Each row is a point on a landscape with many valleys, with its height.
From any point a ball rolls to the lowest of the 5 points nearest to it. It stops when none of these is lower. Distance is the straight distance between rows; heights are no part of it.
genod h=215: [ 70 -15 -23  34  39 -12 -10  56]
gitaf h=324: [-51  57  -9  -5 -35  17  35   8]
feti h=279: [  6  22 -19 -55 -13 -16  -3 -22]
kis h=598: [ 33 -54 -16  -3  24 -33  -8  12]
Mifof h=266: [ 24 -17 -12  44  24  24 -25 -24]
zakir h=376: [-35  15  53  26 -14  12 -19 -23]
kofe h=356: [ 32 -37 -28  24  37  -2 -16  -5]
zer h=495: [-40  51  -3 -19 -17  20   8  -6]
burar h=186: [ 46 -43 -28  24  33 -20 -10  27]
novi h=590: [-41  47  10 -17 -17  24  10  -5]
fanuf h=170: [  8 -17 -21 -23  23  -7 -13 -25]
Lov h=605: [ -5   4 -11 -28  17   3 -17 -28]
Nama h=320: [-51  53  29  15 -37  10  49  -7]
todud h=462: [ 71 -27 -21  27  29 -21 -14  65]
butan h=423: [-46  15  61  30 -19  -2 -12 -15]
mesam h=488: [ 22 -33 -21 -14  30 -14 -14 -15]
maf h=429: [-50  52  19  20 -36  12  54  -1]
Lilan h=313: [-60  52 -21  13 -44  17  53   7]
pas h=265: [-28  15  23  -1   2  28 -24 -28]
faza h=396: [ 33 -18 -19  49  28  21 -19 -16]
guf h=413: [-43  17  59  25 -18   6 -11 -17]
bafup h=312: [  0  13 -15 -43   3  -8 -12 -24]
gor h=247: [-47  51  26   3 -30  17  33  -2]
teno h=443: [  5 -18 -14 -11  27   3 -17 -31]
medag h=167: [-15  40 -22 -48 -16  -2   0 -18]
bizuf h=106: [ 39 -79  14 -25  -9  -5  11  50]
Bel h=416: [ 20  -7 -10 -55  -1 -27   1 -24]
par h=408: [ 52 -49 -19  16  17 -29  -6  53]
roga h=378: [-40  21  44  13 -14  19 -12 -19]
lota h=368: [ 25 -29  -8 -41   6 -29   5 -13]
Tema h=315: [-36  10  39  19  -8  26 -19 -23]
taz h=451: [-52  38  67  30 -17 -24  28 -11]
tof h=65: [ 64 -16 -26  41  45   2  -7  38]
das h=639: [ 32 -45 -15 -15  21 -31  -5  -4]
Dis h=388: [ 16 -28 -23   3  30   1 -19 -22]
vofi h=600: [-42  41  28  -5 -20  20   6  -6]
seze h=591: [-47  35  45   4 -18  22   3 -12]
ruvo h=637: [-56  55   2  16 -41  13  61   3]
guno h=221: [-19   0  11   5   9  26 -26 -30]
kigip h=178: [ 64  -6 -19  52  47  14  -6  23]
dak h=391: [ 27 -24  -4 -51  -1 -30  12 -18]
babam h=643: [-36  35  13 -17 -12  26  -6 -15]
Gamo h=397: [-49  35  64  21 -21  -2  14 -11]
tabo h=666: [-41  35  31  -1 -16  27  -4 -12]
bek h=453: [ 42 -80   9 -10 -14 -10  -1  60]
Sama h=200: [ 74  -6 -20  37  45  -8 -13  58]
pum h=375: [-30   5  40  27 -11  22 -25 -27]
kufu h=513: [ 51 -73   9  -7 -12 -11  -6  66]
Redud h=240: [-21  10   1 -24   5  18 -22 -26]
rero h=476: [-19  45 -31 -46 -36  -7   5  -2]
dared h=463: [ 49 -67   2   2  -2 -23  -4  59]
zirul h=419: [-48  34  53  14 -20   9  13  -9]
Teki h=220: [ 43 -22 -20  48  33  17 -15  -6]
nat h=277: [-24   1  26  17   0  25 -27 -30]
Bupu h=321: [-38  57 -24 -27 -30  10  16   1]
vam h=275: [-38  55 -38 -23 -42  -2  21  11]
Vovo h=93: [  1 -18  -9  13  21  19 -28 -35]
fel h=206: [-57  49 -39  -4 -45   7  40  10]
teb h=117: [-19  34 -12 -41  -6   6  -9 -18]
safu h=156: [ 60 -28 -27  30  35 -18 -11  48]
pebeg h=79: [-18  28  -5 -36  -2  14 -10 -21]
sif h=449: [ 43 -67   1  -5   4 -29   1  42]
fir h=319: [-47  43  45  13 -23  13  25  -5]
bovep h=426: [ 24 -42 -10 -29  17 -29   2 -10]
kosa h=328: [ 35 -58   1 -24  10 -35   8  17]
fumid h=314: [ -6  34 -23 -54 -29 -16   2 -10]
Rifud h=310: [ 42 -34 -31  28  38 -10 -11  10]
naki h=533: [ 63 -38 -20  29  21 -26  -9  58]
rud h=433: [-49  49  40  24 -37  -5  56 -11]
nub h=509: [ -4   6  -9 -31  14   2 -16 -28]
fug h=448: [ 25 -41 -24   0  31 -18 -10  -6]
tige h=326: [ 30 -26 -22  37  33  16 -19 -19]
pabo h=251: [-45  56 -31 -14 -39  10  30  11]
ravo h=352: [ 14 -16  -1  48  11  29 -27 -30]
dubik h=274: [ -6 -11  10  24   4  29 -35 -32]
Kide h=414: [ 21 -27 -13 -39  18 -23  -6 -18]
gotek h=164: [-25  44 -20 -38 -19   4  -2 -11]
nomi h=99: [ 38 -68  11 -35  -8 -22  22  26]
dobu h=318: [-49  56   5   3 -36  21  39   0]
mol h=216: [ 52 -26 -29  43  41  -2  -6  21]
besa h=461: [ 45 -55 -13   9  15 -35  -8  44]
Ker h=271: [ 32 -51   6 -40   0 -34  14   3]

Where does a ball stop that starts at each point below?
bovep: nomi
Bel: pebeg
ruvo: fel
Bupu: pebeg
dak: nomi
nat: Vovo
kufu: nomi
tige: tof
guf: Vovo
faza: tof
lota: nomi
zakir: Vovo
tabo: Vovo
naki: tof

Two balls start at each pair of points below. Name the first point that both come to, or write never.
medag and rero: pebeg
fug and burar: tof
pum and taz: never
zer and fumid: pebeg
